Each row is a point on a landscape with many peaks, with its height.
A climber steps from a point to the highest of its 2 nearest points, and stops where none of them is higher. Distance is the straight distance between rows; heights are no part of it.
bomed (h 419): [152 197 134 144  97 130 109 114 184 189 108 157 166 131  56 122 143 142
 172 143 144 159 109  79 124 145]
riv (h 211): [111  74 171  91 104 164 118 138 114  89 111 118  85 105 105  86 163 143
  81 128  81 125 146 118 140  85]
Soki (h 312): [117 130 141 129 141 163 101 128 138  96 139  71 152 126 163 112 149 196
 105 148 148  92 110 147  97 109]
dip (h 469): [137 119 126 104  81 160 171 122  97 118 143 124  72  68 193  78 132 164
  80 143  96 147 180 130 105 127]
pegep (h 647): [116 161  99 131 124 122 135 119  83 127 141 141  14 101 158 157 147 140
 103  65 103 176 156 170 115 117]
mer (h 553): [152 161  99 125 113 126 181 150 154 149 145  91 170 106 125 115 146 171
 137 162 183 123 127  93  83 151]
linis (h 338): [184 103  93 112 145 126  63  89 142  96 100 127 111 162 116 131 111  88
 129 111 140  80 110 183 166  91]
dusim (h 592): [114  76 165  90 108 120 176 157 116 106 134 118  96 109 165  89 123 143
  87 136 117 156 174 103 107 134]
kerez (h 101): [120 121 141 110 136  87 140 130  78  51 128 126  34 149 167 138 118  86
 120 113  99 133 182 161 145  67]
Gebes (h 429): [166 139  72 161 171  95 136 175 143 179 102 112 174 173 120 177  89 109
 177 116  97 101 102  95 153 151]
fituv (h 192): [ 79 146 164 146 120 212  78  75 133  78 120 121 125 158 114  94 109 129
 130 147  90  79 112 151 155 102]
tuma (h 197): [111 131 147 131  99 180 151 103 105  83 126 173  88 100 123  85 115  87
  96 141  98 116 123 136 120 139]
lupu (h 345): [134 154  98 153 122 199  77 107 126 150 125 113 159 113 109  75 160 151
 130 154 132  88  79 146 125  98]
fof (h 135): [120 145 176 131 167  86 127 150  94 127 134 161 128  91 106 141 180  78
 115 117 156 162 113 117 104 118]
sifon (h 504): [135 188  93 168 135 155 101  86 124 125 136 169 125 126 105 138 139 104
 137 120 157 110  78 171 106 162]
depen (h 251): [138 120 112 120 105 155 135 108 128 122 129 139 126 103 121  98 141 129
 109 142 139 125 120 130 108 147]
Pok (h 354): [182 100  75 110 153  86 121 153 151 145  92  87 128 161 146 167 121 118
 143 101 157 111 127 129 153 121]
Sas (h 273): [109 177 145 134 123 115 145  87 171 134 160 176 147 130  80 145 100 115
 163 128 144 183 143 104 122 184]
lelu (h 426): [149 146 132  99 137 119 115 124 138 175 128 145 226 153 163 130 125 163
 134 156 178 102  76 143  91 162]
Sibi (h 344): [144 181 168 142  89 155 137 107 141 121 120 178 167 119  54  70 118 121
 129 174 121 153 124  75 109 132]
nadug (h 644): [ 76 119 115 160 131 107 182 188  90 153 139 133  70 118 162 198 119 136
 137  91  77 163 154 113 137 166]
gop (h 94): [122 138 181 105 167 118  92  95 130  55 140 124 100 158 154 106 140  82
 119 116 149 103 128 187 120 103]
bufip (h 233): [ 77 138 140 165 159 138 116 151 108 141 151 139 144 136 110 166 140 137
 143 132 124 138 108 121 117 158]
vofik (h 377): [150 102  46 166 123 118 122 177 131 173 114  69 124 137 149 156 121 147
 154  99 144  95 114 131 162 122]
Bugub (h 358): [176  93  97  99 121 143  56  99 149 155  83 126 121 127  94 111 153 116
 119 106 142  97 103 152 161 102]
telo (h 340): [ 95 103 119 144 133 156 141 143 128 124 164  90 162 123 200 135 120 214
 121 158 129  98 131 139 106 148]
vilof (h 512): [ 89 100 115 143 110 141 168 168 118 177 129 128 112  92 123 159 122 140
 136 110  82 142 129  93 139 163]
tamu (h 872): [ 86 125 103 144 130 108 128 150  79 128 131 142  32 139 146 197 128 131
 134  88  79 157 153 160 154 124]
zozus (h 289): [135 118 100 113 144  48 138 129 113 115 116 135  65 139 124 178 142  48
 137  76 148 162 167 167 146  69]
zusuk (h 78): [106 122 170  93 157  88 114  92 147 101 161 158 128 150 131 122 121  91
 126 124 145 138 145 156 122 138]
rab (h 362): [137 111  96 112  90 178 151  93 132 149 147 127 103  46 201  97 138 176
 109 155 112 121 137 173 119 147]
Puvu (h 302): [141  87 185  94 136 119 139 161 119 172  97 153 183  94 113 115 135 105
 112 135  96 134 117  66 128 135]
gada (h 425): [119 130  94 151 112  99 192 116 139 113 164 143 123 148 181 144  80 144
 144 137 131 141 159 133 127 180]
tapu (h 113): [144 149 170 116 136 113 128 110 117  34 128  93  51 160 184 104 131  89
 108 109 150 119 174 172 120  84]
sezug (h 509): [193 150 127 100 133  85  96  92 168 127  99 147 165 189  79 123  98  79
 159 145 151 129 143 125 150 107]
fezof (h 270): [ 92 133  98 176 174 117 101 141 113 154 143 148 112 155 127 211 131 123
 158  92 130 123  96 168 144 170]
bekel (h 503): [160 150  45 153  79  97 213  87 123 132 139 150  86 108 178 127  61 148
 140 123 126 156 171 130 139 157]
bofu (h 612): [157 102  56 114  90  80 191 107 112 167 119 144  76 102 199 147  76 144
 112  81 127 154 158 146 143 148]
sebi (h 143): [109 109 131 110 106 131 147 126  80  85 114 161  47 116 132 119 131  80
  96 129  85 128 146 155 133 100]
vib (h 234): [ 91  98 151 129  79 188 159 157 123 118 130 101 101  89 111  65 154 176
 110 153  82 135 157  87 127  97]
ladis (h 291): [116 124 101 132 117 150 112 118 149 144 131 115  85 102 131 142 166 159
 136  99 126 133 131 154 130 128]
nesen (h 513): [171 128 135  91 138  79 114 113 121 157  99 159 135 100  75 133 147  47
 127 103 156 154 121 127 140  95]
Nunu (h 300): [103 113 118 146 142 122  72 127 141 127 136  91 123 157 146 193 122 159
 147  88 132 104 109 169 159 136]
Gese (h 392): [167  95 143 102  93 142  95 117  92 158  81 192 160  88  85 107 119  86
 105 149 115 115  90 113 144 110]
Pomul (h 165): [ 92 135 151 172 147 175 115 112 104  55 137 119 115 169 167 112 106 117
 119 144 105  75 116 169 130 120]
Fudo (h 501): [127 128 114 111 130  95 134 116 104 119 139 144  68 114 177 132 145 102
  98  86 147 152 134 178 121 125]
subul (h 518): [137 156  99 143 125 140 162 186 165 167 140  47 137  92 136 123 187 205
 155 144 164 132 134  95 104 126]
logur (h 482): [186 134 142  63 144  74 103 105 172 145 112 126 196 193 136 107 105 113
 141 153 183 109 118 136 119 120]
mibid (h 318): [145 108 113 122 162  95  54 113 141  94 119  98 155 185 145 174 109 122
 135 111 153  86 109 179 161 106]
nove (h 608): [109  99 204 108 165 117 124 166 125  93 142  89 159 140 145 120 152 153
  94 145 128 136 138 103 102 112]
Vod (h 457): [156 130 101 115 143 105 136  99 139 131 141 138 196 179 151 126  83 132
 136 166 167  98 110 141 115 162]
vonip (h 465): [ 65 108 151 135 124 181 156 188 135 181 128 100 139 102  98 124 134 167
 143 114  55 137 122  59 159 144]
zozev (h 185): [ 78 107 171 123 159 119 119 142  85 139 156 175 139  86 136 143 145 113
 111 114 125 150 105 140 112 164]
pib (h 438): [ 71 124 137 156 118 160 114 170 144 149 138  58 119 115 121 141 145 189
 144 106  94 135 138 105 158 112]
leg (h 646): [137 104 181  88 125 129 137 145 146  74 135  77 101 114 157  77 166 168
  85 134 146 139 161 113  91 106]
Rezo (h 418): [ 85 128 125 169 140 149  87 160 134 143 117  79 159 159 104 141 105 158
 143 122 107 112 115 115 176  93]
vuvu (h 388): [153 169 189 131 106 112  95 117 154 156  97 192 191 146  72 117 145 111
 151 162 129 168 105  90 124 121]
Ded (h 380): [170 107  99  98 139 128  90 135 126 165  98 106 119  96 126 124 187 140
 103  98 182 113  89 143 121 115]
nage (h 317): [111 133 115 148 117 183  59 115 148 154 131 102 124  99  94 117 183 178
 146 105 120 115  91 146 154 100]
bamik (h 136): [138 152 151 146 122 159 136 108 127  34 131  83  94 167 196  93 123 136
 111 139 145  92 140 160  96 110]
kar (h 324): [145  97  87 135 157  64 137 146 125 117 117 116  91 167 138 200 113  89
 163  86 135 132 155 153 173 107]
Siluz (h 248): [105 164 107 145  96 156 144  82 176 118 156 142 128 136  85 125  99 144
 173 149 111 140 157 119 139 165]
zug (h 385): [148 162 130 147 133 153  81 122 110 147 125 145 193 130 130  99 166 156
 116 166 159  98  62 143  83 132]
ruk (h 570): [116  88 162 139 173 107 148 189  89 101 124  95 155 163 142 151 121 117
 121 153 109 118 155  98 121  99]
daga (h 59): [ 95  75 158  89 140 128 120  97 126 126 161 158 167 143 161 125  99 125
 114 135 126 112 124 155 130 175]
Gedul (h 257): [ 86 121 184 131  99 165 181 147 133 135 141 135 138  95  70  86 142 166
 115 159  81 159 150  48 124 136]
Nasov (h 151): [ 65 139 164 143 116 200 118 115 113 100 146 153  92 101 101 108 165 143
 116 130  88 124 119 139 118 139]
buz (h 453): [146 184  93 145 129 134 118 100 166 152 146 131 146 127  85 139 151 145
 163 139 169 142 108 127 109 154]
zufa (h 219): [ 84 188 128 174 106 206 117  71 174  83 162 121 116 163 108  98 106 136
 166 150 106 115 141 153 147 131]
Dazu (h 484): [141 101  73 116  78 130 174 103 128 173 143 148 117  58 189 138 102 151
 120 116 134 140 131 141 129 178]
Fanob (h 568): [154 148 116 119 146  99 101  90 126 142 125 180 151 121 104 139 117  73
 127 111 171 139  96 151 134 143]
nok (h 304): [147 162 162 103 103 106 156  88 162 105 142 172 156 129  74  82  84  92
 130 155 154 163 148  89 114 149]
Dok (h 341): [158  84 133 120 117 122 132 153  85 169 109 160 187  87 131 121  96 106
  94 150 139 102  83  99 114 150]
golu (h 564): [140 128 131 145 154  97 173 190 147 109 126  69 140 175 128 151 113 140
 140 140 133 130 163  76 117 122]
vug (h 424): [148 113 101  96 118 113 120 117 118 162 113 143  86  62 139 124 174  98
  81  73 163 157 103 163 106 121]
Zetob (h 593): [162 164 128 148 133 110 167 165 137 117 129 100 161 156  87 110 126 129
 131 176 164 143 151  64  92 130]
kal (h 400): [124 116  77 193 160 121 110 187 105 145 114  77 169 176 134 149  98 147
 140 139 129  82 104 116 157 100]
luzu (h 548): [173 138 162 114 150  80 131 147 142 140 101 128 169 162  82 135 135  81
 158 144 129 156 158  81 130 101]
Gesan (h 455): [160 120 150  88 115 110 116  95  94 126 104 189 129  69  75  96 122  34
  95 124 139 140  98 127 127  72]
dumis (h 378): [ 81 125 129 164 153 123 160 124 120 100 169 121 165 179 182 157  86 176
 132 156 121 118 141 127 112 178]
nafe (h 486): [161 142 115 129 172  82 150 186 141 147  98 114 171 165 100 178 110  69
 190 116  81 126 153  70 141 111]
gupe (h 276): [120 112 179  99 111 150 135 123 154 165 109 151 160 119  68 111 130 142
 130 145  89 147 142  65 144 137]

Call two points neighbours if one is among the 2 nearest of the other. Go from one point of each pair to the other, from neighbour to neighbour, staying as high as possible. Name the lowest point that can't be avoided.
tamu and Zetob -> pib
tamu and luzu -> kal
luzu and bofu -> rab
Zetob and leg -> golu

For each start below, name the point where the climber stops.
fituv -> Fanob
vib -> Fanob
zozev -> tamu
Nasov -> luzu
kar -> tamu
